Points, in no order, along strands that fork and pass close to each other.
Points whose rows are less than 85.5 apart are linked; no others are. Some points are linked to none.
ponu: [ 18 -52  23 -13   4  24  39   2   7   2 -10   6 -56 -30  38   4 -47  16
  11  -5]
Koro: [-18 -43 -24 -36  -8 -14  24  33  39  19   0  -4 -39 -20 -13 -34   2 -10
  37  37]
mav: [-35   0 -31  40 -13  13 -10  11  37  14  -8   8 -59 -12 -28 -72  54  71
  42  60]
Kini: [ 50 -18  27 -16  25  38  12 -19   3  -1  36  -1  -1  31   6  57 -23 -70
 -25 -28]
tuti: [ 26 -20  -7  20 -16  54   3  -4   3 -25 -11  32 -34  17  25  -2  -1  62
  12 -15]
bal: [ -7 -59 -60 -46 -28 -35 -10  52  -7   2  42   8 -11  33 -23  -4 -19 -11
   4  -2]
Doz: [-22 -53 -40  34  15 -77 -38  12 -34   3  24  12   1 -26 -26  25 -43  12
  -2  30]
lel: [  0  74  21 -34  -4  -1  -4  -1  -6   2  27  -5  65  28  -4 -12  39 -18
 -25  -3]
ponik: [-40  60  39  61  13 -42 -34 -20 -39  -7 -42 -12  58 -21   0  30 -11  -3
 -28 -38]
dufiv: [-17   4  67  13  -5  34  27  -8   7   7 -43   7 -55 -44  57 -26  -5  64
   7 -12]
bifur: [-43 -18 -34   7 -11 -50 -16  50   7  13  12  10 -18  -8 -22 -29   2  36
  24  44]
Menas: [-38 -12  15 -31   2 -84  -2  24 -32  37  13 -23  22 -19  -4  23 -45 -39
 -24 -16]
Tede: [-38  57  42 -29  -6 -33  19  17  -2  31  -8 -16  17 -31  13 -37  15  21
  -3  27]
beret: [-22  51  64 -50 -31  23  23 -12 -11  11 -18  -2  19  13  57 -24  23  26
  -3 -44]
Laki: [-34  50  48  -9   3 -45  12   3 -15  19 -18 -16  21 -46  14  -8   0  10
 -19   5]
fugu: [ 30  29 -30 -65 -12  65  27 -16  44 -14  40 -24   7  33 -13 -22  69 -67
 -11  33]
litu: [  8 -17  27  37  12  11  -6 -12 -32 -33 -20   7  11  26  30  42 -37  -4
  -1 -75]
nir: [-26  42 -53 -13 -47   9 -38  30 -28  -9   5  29  -2  66   7 -40  71  68
 -17 -43]
puza: [-20  28 -10   1 -22 -19 -22  29 -12 -10  17  19  20  29  -3 -13  18  42
  -8 -11]
zikog: [-59   8 -24  14 -21 -60 -22  57  -6  13  12  12  -9   6 -17 -33  10  54
  11  25]
lil: [ 48 -16  18  66  24  46 -13 -42 -18 -31 -24  23   6   4  18  37 -32  26
   0 -26]
vidom: [-27 -17 -58  30  -6  13  -6  16  56  25 -24  -1 -53  -3 -31 -78  67  52
  50  65]
zezan: [ 38 -40   8  42  30   6   9 -50  -3   9 -21 -10 -31 -68  -3  44 -54 -28
  -8  18]
tef: [-36  11  17  56  15 -33 -13  -8 -12   1 -22   9 -14 -56   8   1 -13  60
   2  25]
Buro: [ 30 -14  -9  39 -27  67 -20 -17 -12 -41 -23  40 -14  48  29  -2   6  64
  10 -56]
pume: [-16  38  39  65  19  -9 -15 -26  -9  -4 -40   3   3 -62  10  10  -7  44
 -16   8]
Mudog: [ -3   7 -10  10 -10 -16 -15  13 -18 -19   2  16  12  17   5   5  -2  41
  -7 -22]
gizog: [-67  22  23 -38 -49 -41 -10  37 -33   6  -3   2  13  46  40 -16  -2  51
   3 -56]
geda: [ 65 -30 -42  44   5  55 -29 -16 -15 -38  22  30  16  73 -15  33 -13   7
  -3 -32]
Memu: [  0  34  51  62  18  10  -4 -37 -15 -10 -58   3   2 -54  25  16 -16  23
 -19 -19]
sugoz: [ -8 -33 -17  13  -9 -37 -33  24 -39 -16  22  15  35  57   5  41 -35   3
 -11 -66]
tiru: [ -6  -2 -28 -97 -14 -17  17  28  18  23  63 -37  16  47 -20  -4  20 -85
  -6  21]
zoge: [ 77 -33   3   9  18  87  17 -38  14 -33  18  17 -19  28  12  37 -14 -23
  -1 -17]
Fetem: [  6  35  41   9   0  20   4 -11   6 -12 -15  14   3 -21  21 -13  19  43
 -11  -4]
mov: [-46  30  -6 -88 -25  -5  48  38  40  51  -2 -23 -10  10   5 -85  45 -26
  35  50]
ketur: [ 62 -41  -6  10  54  25   6 -60  31   2  19 -16 -13 -33 -33  45 -13 -74
   3  38]
tavi: [ -2 -59 -72  22 -10 -21 -24  17  14   1   3  15 -26   1 -42 -17   6  27
  51  62]
dudor: [ 35  29  -4  51  33  -9 -26 -22 -12 -23  19   9  53   2 -32  27   0 -14
 -16   8]
Mib: [ 55   8 -48  40  12  38 -41  -9 -16 -39  37  21  53  82 -34  30  15 -17
 -17 -26]
nev: [  0  80  60  38  21   6 -15 -39 -19  -7 -34  -3  69 -21   8   1  27  -2
 -31 -21]
zare: [ -9  72   4 -20  -3 -21 -10   5  14  -3  20  -3  47  -7 -29 -27  41   1
 -16  32]
Mil: [  9  49  34  21  32   2  14 -31  25  -2 -24 -13   1 -77 -14  -6  11  -1
  -9  42]
tuto: [-32  48  26 -12  -1 -22  15  11  24  15  -6  -7  -8 -37 -16 -50  42  28
  14  50]
zik: [  7  21 -19 -86 -28  47  33  18  26   5  35 -24  -1  37   5 -31  40 -51
  -5  21]
Ninu: [ 65 -50   3  37  44  18   3 -58  -4   6   3   0 -18 -40 -22  53 -50 -46
  -4  19]
miza: [  9 -64 -13 -57  -5  12  33  28  22   8  13  -5 -49  -7  -1 -14 -13 -28
  24  18]
Zelet: [ 34 -43 -75 -43   1  45   9   0  53 -11  24 -22 -21  25 -27 -17  46 -48
  21  44]
Kuv: [-50  18  34  39  27 -30  11   2  26  27 -35 -11 -40 -85 -12 -36  10  33
  25  74]
vara: [-15 -41 -77 -10 -10  17  11  29  52  25 -23  -1 -57  13 -22 -70  52  16
  51  50]
Laga: [-55  17 -21   3 -33 -53 -30  49 -24   4  14  12  12  28 -11 -21  13  61
  -3  -3]
Mudut: [ 44 -74  13 -21  13  36  41 -18  14   0   0  -2 -62 -38  20  14 -45 -27
  19  10]
Vilod: [-31  21 -36 -69 -25 -40   7  45   2  19  40 -16  23  35 -23 -28  19 -17
   1  12]
Vof: [  1   9  53 -22   2  22  31  -5  -2   1 -18  -7  -5  -6  45  11 -21 -10
 -11 -36]
nidi: [-10  15  -6 -91 -28  26  43  30  24  22  22 -17 -10  18  13 -44  17 -29
   5  15]
Begi: [ -2 -32 -31  65  21 -65 -43 -12 -39  -1   0  10  19 -38 -28  44 -45  12
 -12  26]
Gor: [ 34 -64 -89  19 -12  19 -18  -4   9 -13   3  20 -35  24 -36  -7   6  29
  45  53]
par: [ 21 -52 -17   1   1 -18 -23  13 -25 -10  38  15  10  53  -2  51 -42 -22
 -14 -54]
kozu: [ 59 -64 -75  13  -4  41  -4 -35  26 -20  15  11 -18  17 -33  11   6   3
  31  50]
Mar: [ 54 -44   3  -9  10  47  12 -13   3 -17  35  12 -13  37  13  46 -28 -40
  -9 -37]
tepu: [ 19 -59 -66  13 -24   0 -22  29 -18 -19  23  32 -19  45  -6  10 -23  44
  13  -9]
Giv: [ 38 -91 -11 -37   4  24  29  -3  15   1  14  -2 -63 -13   5  12 -44 -35
  22  16]
biv: [-14   8  51  -9   3 -18  17  -9 -29  14 -25 -29  16  -5  27  49 -50 -48
 -21 -71]
tol: [-15  27  67 -37 -13  15  38  -8  -2  11 -24  -3  -8 -11  56  -9 -10  13
  -8 -38]
Sefa: [ 65 -53 -80 -10   1  65   4 -26  40 -20  22  -3 -32  24 -28   3  25 -24
  32  45]
neni: [-46  -1  36   8  19 -28  35   9  32  38 -38 -21 -48 -88   0 -42   0   2
  35  64]
fiv: [ 33 -60 -42  -1  -9  12 -12  14 -16 -18  36  24  -4  52  -1  35 -35   5
  -2 -37]
Vonu: [-19  41  36 -54 -36   6   7   2 -15   3   1  -6  35  41  38 -13  19  -2
  -9 -44]
konu: [-48  43  49 -27  -7 -57  11  13 -31  33 -19 -29  31 -15  33   4 -30  -9
 -16 -29]
mekur: [ 72 -25  16  13  23  78  26 -40  22 -25   5  18 -26  -7  19  14 -14  -5
   1   2]
daz: [-67  13  35 -31 -25 -61  -2  28 -38  12 -19 -15  22  14  44  11 -26  18
  -2 -55]
rureb: [ 54  30   2  -5  21  58   8 -34  23 -30  32   0  22  15 -19  16  30 -44
 -19  14]
pona: [  1 -34 -73 -63 -10  17  20  29  54  11   9 -26 -22  21 -20 -42  53 -53
  28  37]
Puvul: [-20 -43  -8 -42   8 -69  -8  33 -15  23  36 -10   4  -4 -21  14 -32 -43
 -15   1]
Rig: [ -6  17  29  37  18 -35  -1 -16  -9  27 -31 -27  -5 -90  -2  31 -53 -28
 -33   5]
vuno: [ 37  -2   7 -10  43 -17  -9 -32  13  12  43 -12  14  -6 -42  53 -10 -91
 -19  11]
lozo: [ 18  -7  23  45  26  -8   2 -32 -10  22 -35 -25 -15 -84   0  44 -61 -31
 -29   7]
nok: [-36  26 -15 -51 -12 -37   8  36  14  16  15 -14  13   0 -28 -44  27 -10
  12  44]
ner: [ 49  10 -20 -39   7  58  22 -21  41 -22  40  -9   4  22 -19  -2  41 -59
  -8  24]
seri: [  9   8  44  44  17  13   8 -24 -19  -7 -53  -8  -1 -37  31  33 -34  -3
 -17 -38]
Bave: [-37  21  18  73  14 -56 -33  -3 -46 -12 -34  -3  43 -26   1  38 -28  16
 -18 -32]
nukip: [ 28  15  62   7  22  47  25 -33  -2 -14 -35 -10   1 -17  40  24 -23 -17
 -17 -48]
fofog: [ 32 -38  13  60  19  14 -11 -26 -37 -23 -23  13   7  12  26  53 -47   5
   3 -53]
laza: [ 46 -29   5  -2  45  -2  -4 -45  16  11  30 -22  -7 -25 -35  59 -17 -99
 -16  22]
Gif: [ 28 -44  -2  -2  -6  32  17   9   8 -19  -1  21 -40   6  30   6 -28  28
  11  -6]
Tekef: [  4   7  52 -23  12   0  20  -8 -23  12   0 -22  19  22  30  47 -34 -63
 -30 -66]
muger: [ 27  17  10  -1  34 -19  -6 -13  -1   0  43  -9  35  16 -32  48  -3 -72
 -30 -12]
mima: [-43  38   8  27 -19   6 -11  10  22  17  -5   8 -41 -23 -13 -77  58  79
  17  44]
Gatef: [-15  51  35  47  -9  25 -17 -18  19   2 -12  23 -26 -42  -4 -53  59  88
   7  36]
badu: [-45  78  67 -17  -5 -35   3 -18 -34  21 -36 -31  60 -19  38  -1  -7 -22
 -22 -48]
let: [-32  41  38  12  10 -51  13   0 -10  22 -28 -21  10 -76   8   7 -23   0
 -21  14]
bepap: [-39  19  -8 -98 -35   5  48  48  23  45  13 -19 -20  21  15 -74  24 -19
  25  28]
Papiz: [ -8  -8  10  15  -5 -21 -14   8 -23 -18  -5  12  20  23  17  31 -23  14
 -10 -48]
podo: [  8   7  -8  20 -39  50 -28  -3 -21 -45 -22  44  -2  63  33  -8  32  65
   3 -74]
Pul: [-17  42  29 -36 -15 -12   8   8  -8   0  12 -10  43  26  14  -6   5  -9
 -23 -29]
pel: [-20  -3 -14  76  20 -60 -37  -8 -41   1 -17   7  25 -38 -12  44 -40  27
 -17  14]
vonug: [ -6   8 -45  -3 -49  32 -25  21 -17 -32  -5  31 -12  74  21 -18  39  68
 -10 -60]
gofa: [-20 -29 -68 -51  -7  12  21  44  64  26 -20 -14 -31  17 -17 -65  62 -26
  42  49]
Posuf: [ 28 -19 -10  73  16   9 -18 -28 -18 -23 -11  27   6  -6   4  28 -27  44
   3  11]
tesa: [-15 -53 -29 -46 -10 -52 -10  41  -9   8  48   1  -4  23 -26  10 -25 -31
  -3  -1]
Buk: [-37 -48 -46  22  -8 -37 -13  34  26  20 -12   7 -42 -15 -34 -41   8  35
  51  63]
gakuz: [ -8  44 -45  -7 -32   2 -32  32  -5 -14  12  19   9  40 -21 -39  53  46
 -22  -7]
lud: [-24 -17  34 -12   4 -59  -2   8 -40  26 -11 -27   9 -25  19  46 -65 -39
 -31 -49]
zesef: [-18  19  52  18 -22  26  -4 -24 -27 -41 -47  24  18  28  40   3   6  25
  16 -86]
Nak: [ 30   5  41 -42  15  27  31 -13  -1   8  28 -15  10  30  17  36 -17 -68
 -23 -39]
Punu: [ 48 -23 -36  43  -6  60 -27 -17 -19 -47   0  35   7  65   8  22  -5  38
   6 -45]
Moko: [-30  16  23 -22  10 -18  37  14  47  27 -22 -21 -24 -54 -14 -52  33   0
  35  62]
mibap: [ -2  67  67  14  15  10  10 -35 -11  -1 -32 -15  40 -30  23   3  16  -9
 -30 -29]
Laf: [ 67  23 -22  24  18  68  -8 -32  19 -37  36  17  33  37 -34  18  31 -32
 -12  10]
Mos: [-30 -78 -33 -49 -11 -47   9  51  27  32   6  -6 -28  -2 -20 -35  -7 -35
  40  35]
pezar: [ 21 -36 -26  54   7  -2 -17 -18  -9 -15  -1  27 -11 -18 -21  16 -26  46
  18  45]
Loke: [ 65  29 -41  27  15  66 -31 -27  -2 -45  37  22  47  62 -35  19  37 -18
 -22  -8]
Ruf: [-59  24  15  69  17 -34 -16  -1   5  17 -19   5 -36 -66 -15 -27  12  68
  17  62]
Pur: [-17  83  73 -18   9  -8  17 -29 -18  31 -37 -39  49 -45  32   4 -10 -38
 -32 -23]
Supe: [-15 -43 -64  -5 -29 -31 -22  49 -16  -9  31  21 -14  41 -15  -3  -9  39
   6  -5]
lefor: [-32  86  55  45  11 -31 -33 -30 -37 -13 -43  -5  78 -16   4   5  27   5
 -24 -43]
Rane: [-35  27 -19 -64 -12 -14  24  28  43  26   3 -28  16  -7 -26 -61  53 -28
  22  60]

A fork is a point with three links, a tip a point with one. Leave the first point through the second and follow the links. Name the first fork or tip that comes.
Gor, tavi -> puza
pel, Bave -> konu
gofa, vara -> Gatef
lud, biv -> mekur
Gif, ponu -> Mos
Rig, lozo -> muger
seri, nukip -> zare

Follow the links from the first point to the second, and from the first to the third. Name the last point that the two ways share.
par, Sefa, fofog -> Papiz
geda, fofog, fiv -> Papiz
podo, Supe, zikog -> puza
Laf, Laga, Mudut -> Buro
zezan, badu, Ruf -> Laki

A fork is a point with three links. Follow the links from the first point to the second and name the forks in between, in order.
Laf, miza -> Buro
daz, laza -> konu Laki
tavi, Gif -> puza Buro
Buro, Supe -> puza Papiz
par, bifur -> Papiz puza
Rig, Memu -> Laki

Name the points in between on the shortest way along the links from the first point to the second, in order.
zik, nir -> fugu ner rureb Laf Loke Mib geda Punu Buro podo vonug
lel, nukip -> Pul Vonu beret tol Vof
Mar, Supe -> Kini Nak Tekef biv lud Menas Puvul tesa bal
miza, gakuz -> Giv Mudut ponu Gif tuti Buro podo vonug nir
